The views of a scene show one set of named points, each view turned or mirrored, shifted and resized as a whole, with a little noise and some points left out.
(in the rows, 128 means zero)

Scene 1
View 1
J249: [149 166 200  87  98 109 144  87 166 140 127 128  99  85 111  55 105 157
 109  73  91 147 139 124 162 126 145 103 191 147 129 119 170 148 128 167
 140 136 208  66  96 166 171  95 116 195  94 103 146  76 130 166 106 152
  97  68 158 118 107 132  82  34]
J838: [112 167 197 134  88 150 151  84 140 151 135 119 109  87 117  71 105 172
 107  91 124 208 133 118 225 145 169 129 194 144 154 164 173 127 104 154
 153 126 152 120 148 198 182 138 171 191 168 153 116 152 121 141 102 182
 151  46 151 114 138 106  61  60]
J729: [ 90 195 189  67 109 126 129  81 173 110 163 156 101  98  89  89 122 130
  87  85 108 142 143 142 114 148 133 113 210 147 134 131 167 127 106 141
 110 119 191  63  97 129 137  73 128 183  95  97 106  96 151 127  89 187
  79  93 129 133 115 111  92  66]
J567: [145  90 197 142 106 124 139 104 106 165 121 123 128 100 133 102 113 209
 107 112  89 169 117 137 231 153 146 109 167 164 185 156 133 164  92 167
 174 106 118 128 166 146 180 131 147 161 155 163 140 129 123 149 120 142
 155  79 166  93 174 154  97  97]
J971: [158  97 214 105 113 103 127 111 120 146 126 130 119 102 123 100 106 196
 107 108  66 120 121 144 190 148 128 117 159 148 177 135 136 157  96 161
 166 112 147  96 132 113 174  96 109 165 102 125 139  73 133 155 108 141
 115  90 167 107 162 166 109  95]
J279: [127  75 197 118 131  99 132 110  80 142 144 153 131 100 130 130 139 174
 100 146  61  93 129 163 150 149  93 102 158 156 184 119 121 169  87 137
 155  78 141  89 125  93 148  88  82 137  96 110 141  71 148 156 110 144
  90 149 122 104 167 163 134 103]
J888: [134 106 171 147 103 122 151  83 123 150 124 134 115  79 144  89 127 169
 111 106 110 179 142 130 196 124 155  47 195 185 161 109 143 177 101 174
 171 114 142 100 135 180 169 132 144 159 158 142 187 133 115 168 124 119
 156 109 120  94 137 147  99  65]
J405: [111 127 179 114 125 119 137  87 116 136 151 146 118  85 121 104 133 147
  99 121  96 135 148 151 154 141 118  87 185 161 162 120 148 158  99 139
 147  95 157  82 117 137 149  94 110 155 119 118 141 101 138 150 110 160
 103 122 115 118 141 135 107  73]
J263: [156 111 219 101 112 104 141 113 116 148 129 115 122 101 116  92 107 201
 114 107  59 121 118 143 202 154 127 140 151 128 165 149 137 144 106 159
 161 116 160  93 131 131 184  95 105 175  95 127 127  70 130 163 101 153
 105  74 183 107 159 155 104  81]
J811: [145 105 212 124 129 115 157 107  70 170 134 116 124  87 124  94 115 186
 124 137  67 120 135 141 213 152 111 150 141 120 182 150 151 134 117 125
 156 102 150  89 138 150 192 109  79 164 113 123 119  74 123 175 111 162
  94  82 158 108 153 139 101  73]
J771: [184  61 230 129  96 100 134 129 113 160 110 110 123 110 128  86  95 242
 124 101  57 142  93 135 247 150 152 130 145 148 186 160 123 161 101 188
 188 127 131 130 158 131 204 120 129 171 125 155 146  82 125 169 114 120
 147  65 208  91 188 185  98 104]
J824: [137  71 200 149 141 120 163 113  18 185 132 111 131  79 146 108 132 184
 125 174  70 121 142 146 241 150 101 150 124 118 194 146 147 141 106 111
 172  67 127 104 156 163 194 128  75 146 133 135 130  93 106 189 113 166
 104  99 141  98 169 136 109  77]
J190: [207  44 236  98 130  63 135 140  70 172 101 112 133 110 127  97 109 226
 129 131   7  56 104 155 198 139  90 151 108 121 192 126 115 164 118 157
 185 106 164  78 128  94 200  78  49 147  56 103 153   9 131 194 118 110
  74 103 198  95 181 207 132  91]
J901: [145 126 207 124  92 122 147 102 132 151 126 117 107  84 123  73 111 186
 116  91 100 168 125 128 223 142 143 120 174 139 159 151 159 144 110 165
 166 124 153 111 136 168 188 121 136 184 133 143 133 109 120 156 109 154
 139  60 166 108 145 141  79  68]
J623: [121 124 157 143  91 127 141  70 156 144 126 144 111  80 139  86 122 164
 106  86 136 204 147 129 185 124 173  21 216 203 152 106 149 184  94 185
 171 123 148 113 133 183 162 137 175 167 171 151 193 160 129 156 122 124
 169 105 117 104 128 144  88  67]
J522: [110 119 207 126 129 131 143 100  66 158 153 125 123  93 123 117 132 167
 107 152  86 135 140 146 196 160 111 159 149 127 183 158 150 125  95 110
 147  80 129 103 144 141 172 106 101 156 131 130 105 110 126 152 102 185
 100  89 135 111 160 116 101  87]
J329: [123 112 213 105 120 116 131 104 110 134 146 141 121 101 115 109 125 180
  96 126  78 119 127 156 174 155 109 131 166 147 181 144 130 143  83 136
 148  92 141  97 139 109 156  87 108 162 105 121 110  91 143 140  97 166
  99 102 146 114 163 146 107 101]
J103: [126 109 181 116 112 103 125  94 133 130 145 158 121  95 122 113 139 165
  96 111  86 129 135 156 147 143 120  68 189 184 164 116 130 176  87 157
 152  98 148  85 123 114 144  88 122 155 112 122 157  99 150 143 112 134
 108 129 120 108 148 164 117  94]
J739: [106 146 176 113 109 128 144  76 136 134 146 151 116  82 121  92 133 147
  96 111 112 161 150 141 157 136 134  79 201 171 155 122 161 154  99 150
 143 106 161  86 115 155 151 105 138 163 135 124 147 123 136 147 107 155
 120 103 109 114 121 125  94  68]
J932: [ 81 123 185 140 120 146 135  87  98 135 171 147 127  94 120 128 142 169
  86 137 115 170 140 160 184 162 129 109 188 162 180 161 147 140  74 121
 149  74 109 121 157 136 147 121 148 153 165 144 107 159 139 118 104 190
 129 102 109 108 161 113  92 103]
J298: [161  98 223  99 137 101 158 127  51 179 125 100 122  88 128  83 120 183
 127 153  42  83 134 151 209 155  87 186 112  93 175 146 147 121 127 108
 157  90 169  70 120 141 193  93  40 161  80 103 110  39 113 189 103 174
  55  92 165 113 152 139 110  59]
J649: [104  92 187 113 153 111 133  97  66 137 164 160 130  97 124 139 154 151
  91 163  71  85 145 170 132 152  78 114 150 153 184 121 133 156  83 104
 140  62 141  75 113  90 134  76  72 131  94  92 119  82 148 150 104 158
  69 154  97 115 159 145 131  99]
J793: [161 149 217  87 101 105 155 101 127 164 113 103 100  82 118  50  97 171
 124  89  74 135 138 123 199 141 135 140 161 115 142 136 169 127 143 158
 158 137 205  66 109 180 204 103  92 197  88 107 134  53 120 186  98 150
  95  52 177 122 117 131  83  30]
J817: [137 156 196 141  77 140 160  89 144 163 118 105  99  77 127  49  97 176
 124  80 123 210 142 104 244 135 183 104 197 152 142 152 169 141 127 179
 173 145 164 109 136 218 198 143 167 197 166 159 150 136 113 168 115 163
 165  37 163 109 122 118  59  36]
View 2
J279: [138 113 131 120  95 112  57 107 109 150 124 109  70  74 120 143 135 141
 118 131 127 140  87 152 168 109 134 101 133 172 141 158 138 107 133  86
 144 117 132 113 141 120 161 127 188 139  69 124  86 192 140 101 139 128
  96 102  87  68 151  97 101  95]
J405: [120 107 125 116  82 121  84 102 116 132 123 122  72  86 127 169 138 113
 131 144 135 136  96 144 132 129 154 120 152 155 124 131 129 165 161 114
 125 137 114 113 152 140 144 131 167 134  75 139 100 153 143 124 134 109
  95 118  78  80 130 132 103  74]
J103: [138 109 129 127  87 131  76 110 121 147 117 110  98  77 135 166 137 113
 121 125 135 122  82 136 147 120 150 116 154 156 128 152 132 167 162 112
 128 125 126 108 143 125 161 127 171 130  78 119  93 166 141 126 134 119
  98 116  72  64 154 125 117  88]
J771: [141 118 113 134  61 122 124  36 140 160 108  81 145  96  99 137 153 161
 121  94 109 117 116 176 146 100 114 130 108 179 180 150 127 105 149  99
  71  65  66 130  95 105 169 139 173  69 108  89 132 116 162 146  96 137
 117 104  94  84 153  92 186  98]
J263: [131 132 115 125  66 115 108  48 111 146  97 113  99  76 112 129 156 146
 138 127 126 144 110 170 161 111 142 114 127 173 167 144 121 113 160 102
 103 102 107 128 115 115 150 137 178  91  94 124 126 123 150 127 107 116
 106 107  97 102 139 104 135  74]
J739: [118 107 122 118  77 128  98 101 127 132 113 116  89  94 126 187 141 102
 135 145 137 123  93 141 118 135 167 131 155 144 118 121 124 195 176 130
 113 142 106 112 156 152 136 136 152 122  84 133 110 136 149 143 127 106
  93 116  74  87 127 159 113  67]
J971: [137 122 114 126  70 127  99  64 117 153 104 107 102  76 117 139 149 135
 130 119 125 132 100 155 160 110 134 119 131 173 158 144 129 126 159 105
 110 105 111 124 120 118 155 140 177 102  91 116 112 138 152 125 113 121
 105 105  89  88 145 103 139  81]
J817: [102 110  98 118  51 128 160  41 153 136  99 110 130 128 107 193 152 116
 148 130 127 104 135 174  90 132 163 149 125 149 127  98 104 187 178 149
  51 116  34 141 125 164 132 150 143  81 106 124 147  62 179 181 106 107
 101 131  86 121 110 163 168  62]
J623: [128  87 114 120  70 145 113 114 167 144 128  94 140 122 128 223 129  87
 124 116 141  75 102 141  83 121 155 143 147 142  97 126 125 226 168 150
  80 128  54 114 148 157 156 131 152 133  88 107 115 116 166 178 131 129
 101 130  59  68 141 168 150  81]
J793: [124 136  97 110  64 128 120  36 121 140  79 145  79  72 125 147 142 131
 146 144 140 130 123 181 152 102 154 100 133 173 149 135 101 135 169 115
 104 127 113 136 115 131 146 142 191 101  85 145 120  81 171 146 121 108
  99 122  91 128 123 115 146  67]
J811: [118 129 119 112  70  97 111  35 107 146 100 127  72  84 103 129 147 165
 137 141 116 160 124 193 166 108 134 109 114 181 163 135 113  84 135  86
 104 108 107 131 119 126 144 144 176  98  86 132 110 134 154 116 121 119
  97 106 101 115 129  95 127  84]
J932: [103  92 151 129  87  91 102 104 110 131 142  81 104 131  97 171 149 135
 126 132 105 144  84 140 114 157 156 162 126 143 121 101 138 165 150 117
  92 126  76 111 164 146 129 134 112 109 102 112 111 191 124 114 122 107
  88 114  84  77 136 167  88  90]
J522: [105 111 138 117  74  86 107  59  99 134 122 109  70 114 100 142 143 154
 140 141 106 172  99 179 137 140 150 130 112 156 138 111 122 114 136  95
 101 121  89 122 140 143 122 137 141 104  96 128 114 167 135 102 121 103
  86 112 101 105 129 136  93  85]
J729: [103 143 112 125  77 134  96  87  84 115  87 132  63  60 136 152 163  85
 147 155 144 148  84 120 147 159 186 129 174 148 134 118 126 206 212 133
 131 176 162 112 164 139 115 144 154  89  91 164 115 120 132 123 117  72
  98 124  83 109 128 152  91  39]
J649: [123 110 142 111  97 103  50 108  94 149 129 121  40  72 125 143 133 141
 122 154 129 166  79 155 171 123 145 104 139 163 125 147 136 105 130  80
 155 143 146 106 156 127 145 126 172 153  63 137  77 211 121  86 146 110
  82 106  89  78 145 113  65  93]
J298: [117 140 119 105  69  85 103  25  92 144  90 153  39  80 104 116 141 171
 139 160 120 182 130 210 177 101 137  94 105 184 169 131 106  56 123  78
 117 121 123 139 119 131 141 142 187 104  73 146 105 131 150 106 126 114
  94 108 108 139 121  81 114  84]
J567: [125  99 131 131  72 113 117  70 141 155 129  79 132 121  99 159 150 140
 123 106 107 119 107 162 126 121 131 148 112 160 143 129 129 135 149 111
  75  87  57 126 127 128 157 135 146  94 110  91 126 150 154 144 113 131
 104 108  88  79 145 125 151 101]
J888: [127  88 111 122  72 137 105 102 158 148 127 104 119 116 123 209 126 106
 121 120 134  90 116 159 102 107 152 128 138 147 107 135 124 187 150 131
  90 112  63 118 139 154 160 129 163 140  77 114 109 132 165 168 132 131
 101 124  70  73 136 148 148  92]
J838: [ 91 108 112 116  60 112 159  56 142 123 109  97 127 140 100 195 157 108
 150 129 123 125 120 155  80 151 168 166 129 138 120  82 110 207 182 156
  51 132  40 128 145 167 116 150 114  76 112 122 152  87 164 167 105  98
  92 132  76 116 106 186 142  60]
J190: [160 152 100 121  66 130  80  34 116 172  83 139  79  25 126 101 142 165
 124 119 129 137 112 191 213  65 113  70 120 205 200 191 116  44 131  64
 132  82 153 137  83  80 187 136 235 102  71 126  96 121 163 117 122 136
 114  93 100  96 161  31 165  97]
View 3
J793: [139 115 147 154 115 125 103 126 119 159 133  99 107 163  86 157 103 155
 110 114 110 110 139 100  98  86  93  99 122 133 109 162  78  96 128 155
 107 138 121 135 155 148 146 126 138 103 152 105 111 139 146 146 121 140
 140 115 146 104 131 122 135 150]
J623: [119 173 148 129 172 145 156  90 100 141  99 139 121 131  69 160 132 158
 103  76 143 137 163  75 119 117 113 134 132 169 131 138 122  77 147 117
  81 133 110 129 162 124 124 109 125 138 163 113 143 145 149 125 132 101
 159 103 118  49 109  83  91 187]
J838: [137 148 127 125 157 153 121 117 111 157  89 134 105 165  75 145 128 152
 102  95 142 134 131  85 105  73  94 157 161 166 102 137 114  58 132 144
 108 111 131 121 138 141 152 131 119 137 160 143 121 147 134 101 144 133
 130 114 114 102 121  74 135 158]
J103: [124 138 134 143 149 119 138 103 108 137 121 109 130 127  92 147 130 126
 139 103 100 135 154 104 130 132 105 100 130 145 126 144 105 130 130 116
 107 157  99 138 154 112 139 100 118 105 142 104 154 137 136 150 120 118
 152 128 123 105 135 103  89 165]
J971: [132 120 130 143 145 121 116 123 116 142 127  94 115 138 100 137 119 144
 132 111 105 133 126 112 102 107 107  85 142 141 122 157  93 122 134 152
 124 154 108 137 148 107 139 117 117 108 140 115 126 120 142 153 126 134
 145 125 122 105 148 106 131 141]
J263: [138 111 132 147 133 122 110 126 118 149 130  91 105 144 102 139 119 148
 128 114 108 123 116 110  94  96  98  89 144 135 111 154  88 110 133 163
 125 156 116 140 144 110 139 123 121 104 142 117 119 120 144 153 125 141
 137 133 128 110 152 107 140 137]
J329: [138 118 120 140 145 114 118 118 120 139 124  97 121 137 105 127 125 121
 143 118  92 138 136 119 112 114 109 101 145 139 108 142 100 125 117 131
 125 151 105 134 143 111 156 118 107 103 139 122 141 126 126 142 129 132
 142 138 129 135 144 102 121 140]
J405: [131 133 135 140 145 115 133 110 112 144 118 115 125 143  89 146 120 120
 134 108 101 126 160 110 121 122 102 111 125 150 110 140 102 122 117 111
  97 139 108 134 152 132 150 111 116 108 146 109 153 141 132 137 119 118
 150 123 139 118 130 105  97 164]
J567: [131 144 126 133 165 123 133 126 109 136 107 112 103 124 105 127 135 154
 125  96 120 146 123 107  89 104 114 116 153 156 121 141 118  85 148 149
 115 138 106 127 145  94 129 127 102 136 141 133 126 112 154 139 137 125
 150 132 108  85 145  76 135 142]
J824: [147 127 131 150 148  79 137 165 119 127 120 113  84 132 131  98 111 143
 138 115  80 131 133 133  76 114 128  97 108 146  86 131  98  90 126 139
  84 113  95 131 145 126 155 147  97 124 137 124 118 103 158 131 126 121
 159 132 142 124 162 106 159 128]
J249: [132 115 149 147 119 146 108  99 113 170 126 105 126 177  68 175 112 149
 106 109 126 107 148  88 115  85  84 114 126 135 115 165  80 110 127 140
 107 146 131 135 163 155 146 114 149 103 161 104 128 159 135 142 117 140
 136 101 144 103 120 123 116 168]
J811: [146 113 132 149 133 102 118 143 120 138 124 102 103 148 111 120 108 147
 131 118  91 126 129 123  88 101 111  96 123 138  98 147  89  99 126 147
 103 130 111 135 146 126 152 137 111 109 141 122 118 118 147 138 125 132
 146 128 139 126 156 114 149 130]
J649: [139 119 123 151 143  82 139 131 119 126 128 101 128 122 115 118 120  98
 165 124  63 135 161 137 127 151 116  83 112 137  99 138  99 152 105  99
 102 148  88 136 153 121 163 114 100  86 131 103 165 124 126 146 109 120
 156 141 152 155 148 118  99 147]
J932: [131 152 113 125 174 120 143 122 119 130  90 130 114 129  98 117 137 118
 138 105 110 150 148 114 120 119 109 140 151 169 102 123 128  98 119 110
 101 120 104 119 133 113 154 125  88 131 144 140 155 134 124 110 138 116
 144 135 117 129 134  71 112 151]
J888: [126 157 147 137 163 128 149 109 102 136 112 129 116 129  80 149 125 160
 113  85 123 134 159  91 107 117 113 116 120 162 131 140 113  83 147 125
  80 131 105 137 168 121 124 113 121 137 153 109 135 131 156 135 129 104
 163 112 122  62 127  93 104 172]
J771: [133 128 134 139 153 124 112 126 113 142 128  94  97 122 107 128 125 178
 124 102 121 137  98 105  75  91 116  89 158 142 135 162  98  92 164 184
 134 161 109 140 139  84 120 129 115 127 133 126 105  98 158 162 140 137
 142 133 104  70 159  86 155 128]
J901: [137 134 137 137 147 138 118 120 114 152 110 119 102 155  85 146 122 158
 109 100 129 129 130  97  96  87 104 124 142 154 112 148 100  80 136 154
 111 135 121 130 151 124 141 128 119 127 152 128 115 129 144 129 135 129
 137 117 122  92 133  90 138 150]
View 4
J522: [112 186 137 115 130  99 148 122 125 151 108 143 155 142 102 157 123 203
 101 122 100 111 192  78  79 120  92 116  92 136 108 125 155 150 124 145
 122 140 116 131 150  89  96 125 172 108  90 140 142 149 136 112 135 106
 119 164 163 161 155 108 124 173]
J817: [ 54 103 115 105 130 100 145 137 120 169  81 120 206 147 134 150  81 208
 103  59  85 113 152  75 103  99 144 129 129 130  77 140 100 164 205 129
 114 129 151 179 180 125 172 129 152  89 125 121 161  73 111 105 144  58
 145  61 140 117 125  68 209 195]
J888: [ 82 133 121 117 159 156 118 138 149 159  89  97 178 188 123 145 110 184
  92  65 122 108 105 119 129 141 127 106 133 135  87 151 113 150 173 118
 122 111 151 147 182 123 144 188 166  91 118 117 155 103 113 101 129  82
 121  93 128 152 153  87 201 130]
J263: [102 177  78 130  91 109 149 118 127 160 118 158 170 155 106 151 118 212
 135 129 121  89 144 100 108 149 109 139 104 132 103 108 103 149 149 112
 173 120 115 146 110 127 107 145 147 120 107 148 112  94 109 136 138 115
 128 103 113 157 149  72 137 170]
J729: [125 164  96  96 144 118 159 103 156 203 142 102 206 163 157 167  60 179
 137 146 126  96 168  87 103 104 156 169 106 155  63 107  87 162 166 179
 187 119 120  85 186 102  99 123 154  61 170 149  81  86 144 120  67  73
 132 123  86 185 183  80 117 150]
J249: [ 88 147 101 121 129 105 150 129 145 199 127 114 202 172 154 149  81 196
 146 123 122  73 142  93  93 144 139 162 102 133  59 104  72 156 184 137
 168 118 146 156 167 115 129 136 133  74 142 136 105  48 122 104 102  82
 123  79  85 144 156  72 143 163]
J298: [114 204 122 153  81  75 157 130 130 165 136 161 136 166  94 148 136 214
 153 165 123  72 187  85  59 186  81 133  63 120 105  86 120 141 116 108
 161 137 115 168 106  97  81 129 136 127  71 138 122 103 121 117 140 139
  98 146 126 143 147  91  79 179]
J103: [120 169  98 122 146 159 122 118 155 165 129 111 158 188 128 156 114 180
 114 112 140 102 108 125 135 154 127 124 118 150  86 125 104 142 146 130
 175 106 119 104 149 120  97 186 176  87 132 132 113 124 119 120 110 100
 118 117 102 181 178  88 147 118]
J932: [120 172 123  91 151 141 139 105 136 143  94 119 172 149 118 169 104 183
  75  93 103 140 154  97 124  88 118 115 124 150 109 153 154 151 141 161
 125 128 114  83 165 110 109 154 189  98 120 146 138 166 133 124 122  84
 143 148 156 190 171 100 165 143]
J623: [ 71 103 116 106 176 171 108 137 154 161  78  72 194 177 136 148  95 173
  79  30 111 117  75 127 155 121 146 101 157 145  75 165 106 153 200 116
 118  97 166 140 201 133 166 200 169  79 138 105 165 101 105  94 119  56
 135  64 121 146 145  76 235 125]
J739: [106 150 118 104 159 139 134 123 160 177 119 104 184 171 142 160  86 177
 113 102 122 110 137 104 111 115 132 128 118 143  80 134 108 153 171 156
 148 118 139 113 187 113 123 161 165  77 140 127 126 109 128  98  99  78
 127 118 110 169 170  93 160 136]
J824: [105 193 149 142 113 108 135 139 125 134 106 153 125 164  86 146 145 199
 105 116 109 106 170  93  80 163  73  98  82 119 121 125 156 138 115 104
 114 138 123 158 124  96  96 153 165 131  61 129 163 151 125 106 157 126
 104 156 162 152 142 106 131 170]
J329: [120 195  89 121 116 127 146 105 136 158 125 143 165 165 109 157 119 195
 113 132 124 105 151 102 111 137 113 138 100 143 114 120 121 144 133 137
 170 124 103  99 122 109  88 155 168 109 119 150 106 132 124 139 120 112
 127 137 119 182 168  94 126 149]
J901: [ 85 143  98 119 112 119 144 120 125 163  97 139 186 154 123 150 101 207
 111  85 100 104 150  97 110 116 128 132 116 134  92 126 107 155 166 120
 145 128 128 158 142 128 142 145 151 104 121 133 137  92 109 120 142  86
 138  86 130 142 139  73 172 171]
J405: [121 174 114 119 151 140 131 120 157 171 131 107 163 178 130 157 102 176
 114 122 125 100 134 108 109 140 121 124 105 146  89 125 114 143 150 143
 164 119 126 107 173 109 102 167 170  86 125 132 124 119 132 111 100  93
 115 134 108 177 180 100 139 125]
J793: [ 86 156 107 138 103  92 148 136 136 187 128 137 179 169 124 145 101 210
 145 131 126  72 159  90  84 160 117 144  95 125  78  97  84 147 166 112
 164 123 140 172 143 111 124 134 136 100 112 136 120  56 105 109 128 100
 107  92 111 134 145  72 133 176]
J279: [136 204 105 143 132 153 125 123 158 151 139 131 133 188  99 154 138 182
 121 135 143  95 124 121 112 175  94 117  99 140 105 119 123 131 124 116
 170 111 112 100 126 106  68 194 166 112 108 134 113 142 120 127 118 131
 106 150 112 190 182  95 112 115]
J838: [ 75 124 117  91 137 101 154 120 126 166  78 126 211 137 136 164  79 203
  95  72  78 120 174  82 112  67 141 132 123 140  88 145 120 161 185 150
 115 135 133 147 177 122 156 115 161  90 126 134 149 102 121 117 139  53
 153  83 144 142 135  74 195 192]
J190: [107 216  60 187  53 117 138 130 133 157 141 184 127 192  83 129 163 224
 167 170 155  54 119 120  94 239  80 144  81 123 109  76  83 126 125  57
 209 115 108 166  52 132  79 182 126 152  73 145  97  73  86 136 155 167
  92  99  89 155 150  68  97 147]
J771: [ 81 163  62 140  76 131 130 118 101 138  85 174 164 158  87 141 138 229
 106  86 106 105 119 113 137 148 112 128 125 122 120 123 113 144 152  77
 157 122 113 168  77 150 127 167 157 146  86 145 137 104  81 148 182 115
 136  69 131 146 125  60 185 171]
J649: [153 219 124 133 147 145 137 118 165 158 150 124 135 186 110 163 132 169
 123 159 141  98 144 115 102 173  97 121  86 145 104 114 134 137 108 143
 174 119 106  80 146  95  59 184 176  99 115 138 112 154 137 120  90 127
 102 181 110 203 196 112  89 111]

In a view up to two points have been moved. Name them for each view, in the order of its rows, or write -.
view 1 -> J190, J793
view 2 -> J811, J838
view 3 -> -
view 4 -> J522, J623
